Points on a hilly landscape, in no order, each with its height.
A climber steps from a point to the highest of its 2 nearest points, and stops where none of them is higher. Distance is the straight distance between rows; heights are no part of it.
gigo h=498: [154 194 152 162 150 192 141 139 146 123 136 102 172 104 169 150 104 180
 155 116 127  87 102 102 128 128 154]
Kam h=123: [122 163  84 112  61 115  90 142 131 139 109 125 121 181  97 167 181 130
  87 131  80 132 147 102  56 125 147]
mufe h=440: [123 141 189 169 154 162 110 109 139 118 145 156 118 121 136 137 105 184
 139 102  49  89 138  87 126  95 125]
kika h=505: [138 100  89 142 183 130 124 154 124  76  60 110 168 149 165  87 134  71
  93  95 132 122 145 117 185 136 166]
gis h=423: [120  74 115 133 167 119  99 116 137  88  89 124 125 126 134 111 123  86
  89  89 105 136 142 109 140 156 142]
bolav h=561: [133  52 132 113 102  56  87  95 167  98 115  70  72  89 146  97 112  76
 121  83 120 201 104 124  93 192 126]
vuket h=604: [153 194 100 121 113 164 163 151 137 163 133  97 187 125 141 147 123 158
 159 145 152 120 112 124 110 139 157]
muru h=311: [130 168 201 153 142 163 141 100 133 174 157 179 106 119 139 159 143 157
 157 117 142  85 121 141 135  92 103]
kifur h=351: [132 122 211 132 155 168 127  86 135 153 178 180  88  90 153 147 147 131
 152 125 155  81 121 144 155 102  85]
Lofe h=212: [ 98 168 167 158  93 147 121 128  97 145 128 163  85 105 107 183 128 148
 103 129 168  81  95 172 128  91 121]
zomil h=444: [157  94 180 123 148 117 119  86 161 146 162 117 111  70 150 143  95 110
 162 115 108 149 131 123 106 174  95]
nosev h=603: [ 87 115 105 122 135 110 130 140  98 114 122 159 125 170  96 109 140 124
 118 141 110 129 147 131 148 101 132]
Naluz h=471: [142 102 114 140 152  57 119  95 172 155  81 114  84 159 139 103 166  77
 129  71 137 213 149 131  82 173 148]
mul h=250: [132 129 124 150 175 124 184 145  90 146 111 144 193 184 133  98 161 138
 142 123 112 112 140 147 235  74 149]
gade h=814: [148 136 127 111 107 109 116 113 145 167 129 119 102 109 116 156 108 113
 136 131 131 151 139 138  70 161 116]
sofog h=521: [133 133  84 117 132  95 177 124 143 181 123 154 131 164 112 109 145 112
 158 150 153 173 161 148 121 128 124]
zadis h=455: [107 120  71 118 136  97 180 145 125 152 112 143 137 158 109  97 148 104
 135 143 184 166 133 159 162 130 135]
goko h=399: [106 111 104 102 134 116 168 145 124 143 149 140 114 124 117  99 133 104
 142 159 228 156 121 162 160 136 105]
Sif h=184: [109 159 131 138 123 147 139 132 107 152 112 146 133 118 115 162 128 130
 114 122 160 107 110 158 135 120 144]
miz h=403: [142  80 144 136 200  99 173  96 186 168 126 141 136 139 153  96 130 101
 161 107 140 163 165 135 135 145 120]
besir h=629: [147  73 144  75  62 128  93 123 130  95 160  82 105  28 137 139  91 122
 124 159 148 146  84 137  99 162  82]
sav h=632: [141 156  87  99 101 112 147 134 144 179 132 125 134 143 109 139 128 129
 147 156 143 162 150 135  79 139 129]
pekud h=266: [112 152 123 141 144 119 183 151  78 130 145 135 182 200 117  89 157 180
 161 155  89 123 141 129 201  70 140]
nogip h=32: [143 117 118 137 151 151  80 137 126  65  87  84 156  96 166 143 103  99
  83  89  80  92 122  93 131 163 161]
Kisa h=608: [139  71 161 116 124  82 106  93 162 118 110  86  96  70 146 128  93  80
 125  88 150 173  90 149 119 190 130]
pap h=528: [100 102 119 110  85 101 113 129 108 111 163 166  65 129  90 119 110 121
 121 166 126 124 147 142 104 105  76]
Kisud h=314: [124 119 143 101 104 140 130 132 109 133 156 135  95  74 118 145 120 114
 119 157 220 133  92 175 137 139  92]
leban h=725: [149  90 128  74 102 124 108 134 147  88 149  66 136  52 150 125  79 108
 128 146 168 140  87 133 113 185 112]
Daf h=257: [103 107 152 141  89 124  97 105 104 117 114 156  76  87 107 168 112 103
  80 124 139 102 109 167 112 128 107]
gaf h=433: [125  95  83 132 158  84 139 113 155 133  73 129 121 172 131  83 166  83
 114  92 151 189 145 128 126 151 157]
pera h=84: [138 156 104 135 127 151 109 137 145 126 119 105 166 152 129 147 131 150
 120 109  55 112 144  77  85 131 164]
fef h=623: [108 110 130 102  73 145 110 143  98 100 193 143  78  88 102 127 115 143
 120 182 162 115 115 146 115 107  68]
Kedu h=562: [167  98 136  71  99  88 122 122 154 151 152  99  90  82 128 118  94 109
 158 146 204 193 119 151  92 165  91]
Zamo h=174: [121 142  86 129 104 104 101 127 110 135  65 146 116 163  97 160 181  99
  81 108 124 145 134 130  95 146 162]
Fikim h=546: [150 103 137  81  58 139 102 129 119 120 182 112  84  56 121 140 100 137
 134 173 154 140 113 137  83 130  62]
Rap h=147: [132 133  94 119  71  91  70 123 131 133  90 129  91 155  97 167 180  97
  77 117 101 147 148 112  48 158 131]
dob h=210: [164 148  94 148 158 128 195 126 138 182 108 129 199 161 136 121 150 130
 163 127 128 145 146 143 155 128 156]
gon h=204: [119 144 119 139 103 130  87 123 107 134  65 123 117 116 108 187 142  99
  64 103 140 118 103 147  93 155 167]
lela h=364: [149 182 166 145 132 205 142 135 141 124 192 131 136 117 149 129 135 195
 176 160 148 110  97  97 124 110 110]
dovo h=400: [144  78 116 143 201 117 128 119 162 115  86 120 151 149 154  95 130  87
 120  90 101 154 162 102 143 157 149]
tokib h=353: [121  92 131  94 123 109 141 121 141 126 137 120  94  81 133 107 109  95
 129 134 238 161  97 171 140 162 105]
Pab h=285: [ 88 161 122 132 111 106 148 146  79 134 139 157 138 203  91 109 155 179
 148 160  83 125 146 128 153  68 137]
nolik h=52: [134 131 134 146 104 143  58 117 118 104  87  99 122 101 125 185 135 114
  67  86  70 109 111 100  81 167 158]
Benek h=817: [160 182  82 135 124 151 151 144 141 159  91  89 201 142 143 154 134 134
 135 120 117 127 121 119 108 147 180]
sarok h=398: [120 159 176 158 111 167 111 122 133 111 164 147 102 102 124 143 106 189
 135 132  98  94 111 104 108 102 110]
Dugef h=533: [111 113  76 130 166 126 157 187  99  66 120 109 180 165 143  72 124 108
 127 152 124 105 148 119 207 107 145]
rerif h=480: [ 96  99 133 127 173 108 166 126 117 151 132 177 132 162 122  98 151 115
 136 131 152 121 152 154 199  93 122]
zanuv h=472: [156  80 142 112 155 117 111 105 169 112 159  82 142  77 160 123  83 108
 151 117  88 148 132  99 107 186 110]
gare h=231: [159 128 117 153 183 139 205 137 131 167 112 136 202 158 153 105 154 126
 159 124 146 119 142 154 210 107 146]
gumo h=537: [116 176 182 171 140 132 147 120 109 153 117 169 144 185 125 122 139 203
 152 115  70 107 139 114 166  59 149]
Muf h=41: [115 110 124 136 105 157  72 131 117  67 107  96 131  88 130 154 106 123
  68 107  76  89 103 104 107 148 149]
gelu h=157: [107 173 152 153 133 179 133 143 107 115 129 131 137 103 130 157 120 164
 115 122 157  79  85 141 157 107 140]
tigob h=692: [105 110  92 129 146 101 113 140  88 102  81 157 148 203  98  99 180 114
  97 121  91 144 154 117 168 100 155]
lizet h=465: [108  81 116 115 121 119 104 117 133  94 123 123 108  98 119 118 103 100
 100 125 132 133 122 134 119 157 121]
zesol h=315: [ 98 161 122 131  85 106 123 136 103 136 143 163  96 180  84 134 137 161
 137 159  89 113 154 128  97  79 113]
Lemim h=496: [151 112 145  98 124  98 145 105 153 167 154 144  79 109 128 116 109 101
 166 145 198 171 143 159 105 146  78]
Bozuz h=535: [ 83 126 108 126 141 105 164 152  76 133 131 155 146 178  97 100 155 132
 129 152 138 125 135 150 200  86 131]
som h=589: [104 160 162 155 138 123 131 132  69 135  94 155 158 204 115 112 157 179
 122 113  63 115 136 122 197  51 162]
fop h=461: [110 107  87  90 110 102 129 138 136 124 165 144 106 148  96  96 124 131
 138 170 116 144 166 116  97 120 100]
Rori h=542: [131 100  95 146 183 119 139 157  97  96  69 132 183 183 143  75 156  90
 101 109 111 123 150 126 228  93 161]
bavir h=352: [118 159 143 135 106 137 126 124 121 140 160 162 101 133 104 143 120 157
 145 148 114 110 140 126  96 102 104]
nezef h=512: [134  83 127 131 119  56  89  89 158 131  91 108  53 126 132 114 141  68
 111  76 134 198 131 131  79 185 127]
vem h=230: [111 113 139 145 105 105  90 104 110 131  73 153  75 118 102 173 141  83
  69  97 134 121 125 160 103 143 130]
Gapu h=282: [124 200 194 160 110 172 142 130 116 152 176 169  93 141 128 146 152 196
 168 156 155 105  99 125 141  81 104]
Vava h=378: [152  97 152 145 206 131 151 109 169 150 126 126 162 128 154 119 114 111
 155 103 102 133 161 115 136 148 131]
nada h=232: [102 147 160 159  65 141  91 125  96 110 134 148  69  92 100 175 114 157
  86 142 128  84  93 159 103  97 106]
vup h=320: [158 175 185 136 116 189 131 113 131 152 201 155  90 113 137 143 138 168
 184 162 155 125 116 115 103 106  82]
Zugot h=554: [130 136 126 127 134 171 118 140 134  81 154 100 154  90 149 126  90 152
 125 134 108  85 113 100 121 138 129]
laro h=527: [132 120 104  94 137 142 146 140 147 126 192 130 145 133 125 100 114 150
 167 173 125 136 154 101 107 125 102]
kop h=135: [ 99 158 130 141 135 178 125 167  99  65 148 113 145 102 141 124 107 162
 115 143 149  66  88 128 173 105 134]
Vovo h=642: [171 118 116  70 110  91 128 126 176 165 157  81 119 107 131 128  97 119
 164 147 157 193 140 123  69 174 110]
bigo h=436: [117  74 136 135 195 103 173 105 163 170 112 167 134 158 148  88 150  99
 144 104 157 135 165 149 186 113 131]
nezi h=636: [151 124 123 100 135 148 119 139 142  78 144  68 161  66 167 131  78 111
 133 133 146 106  99 118 120 176 130]
ginav h=581: [116 133  83 136 149 119 145 182  63  79  96 111 191 194 133  79 152 121
 113 136  92 107 141 118 223  81 161]
tunug h=412: [100  95  64 131 146  95 159 140 125 118  78 133 134 175 119  80 163  86
 105 113 175 166 133 148 173 130 158]
pasa h=102: [115 168 112 137  88 136  98 138 126 131 113 131 127 170 102 155 147 162
 105 124  63 112 135  94  82 106 161]
pekuf h=635: [125 134 114 142 151 110 135 138  74 127  83 148 182 215 110 103 180 138
 115 116  68 137 148 124 198  74 165]
nipu h=615: [159 121  97  88 138 124 145 133 178 151 162  90 161 126 139 113 106 131
 170 155 130 163 154 104  80 156 121]
nute h=647: [155 179 151 128  77 135 104 119 139 177 136 112 102  95 119 188 100 146
 135 133 122 125 118 132  49 143 116]
nibaz h=611: [156 185 106 148 136 168 141 155 141 116 107  84 198 133 166 140 108 151
 136 116  99  89 123  95 123 134 174]
bolo h=401: [142  98 189 126 164 131 136  82 154 160 161 161  98  89 148 137 123 107
 156 113 139 118 142 140 133 139  89]
kose h=68: [146 162 109 126 106 151  82 135 147 121 103  73 159 127 140 176 131 130
  94  95  67 114 122  80  69 166 171]
tamu h=483: [126 163 177 164 148 154 143 122 139 139 155 160 137 156 131 124 124 200
 166 128  76 105 142  94 133  81 128]
Tugo h=526: [ 98  98 124 112 121 142 122 134 113  90 164 136 110  90 113 119 107 127
 115 153 153 110 112 138 136 130 100]
bivoz h=420: [140 202 155 164 138 190 162 153 127 126 155 127 166 135 150 134 135 199
 168 142 150  98  92 106 157 100 141]
Nema h=502: [140 103 120 111 133 149 101 128 156  83 155  76 149  91 154 125  87 128
 123 124  63 106 133  78  98 161 122]
Pevim h=283: [106  98 140 116  86 111 112 115 109 123 124 144  69  71 114 148 109  94
  89 136 194 125  97 188 126 141  93]

Two climbers start at each pair of points below. Name the first point that both come to, or write none.
pera, Sif | Daf
vem, bolo | none
Vava, zomil | none
Gapu, nada | none

Where does a climber stop that starts at each point below?
Muf | gade
gare | tigob
gelu | gade
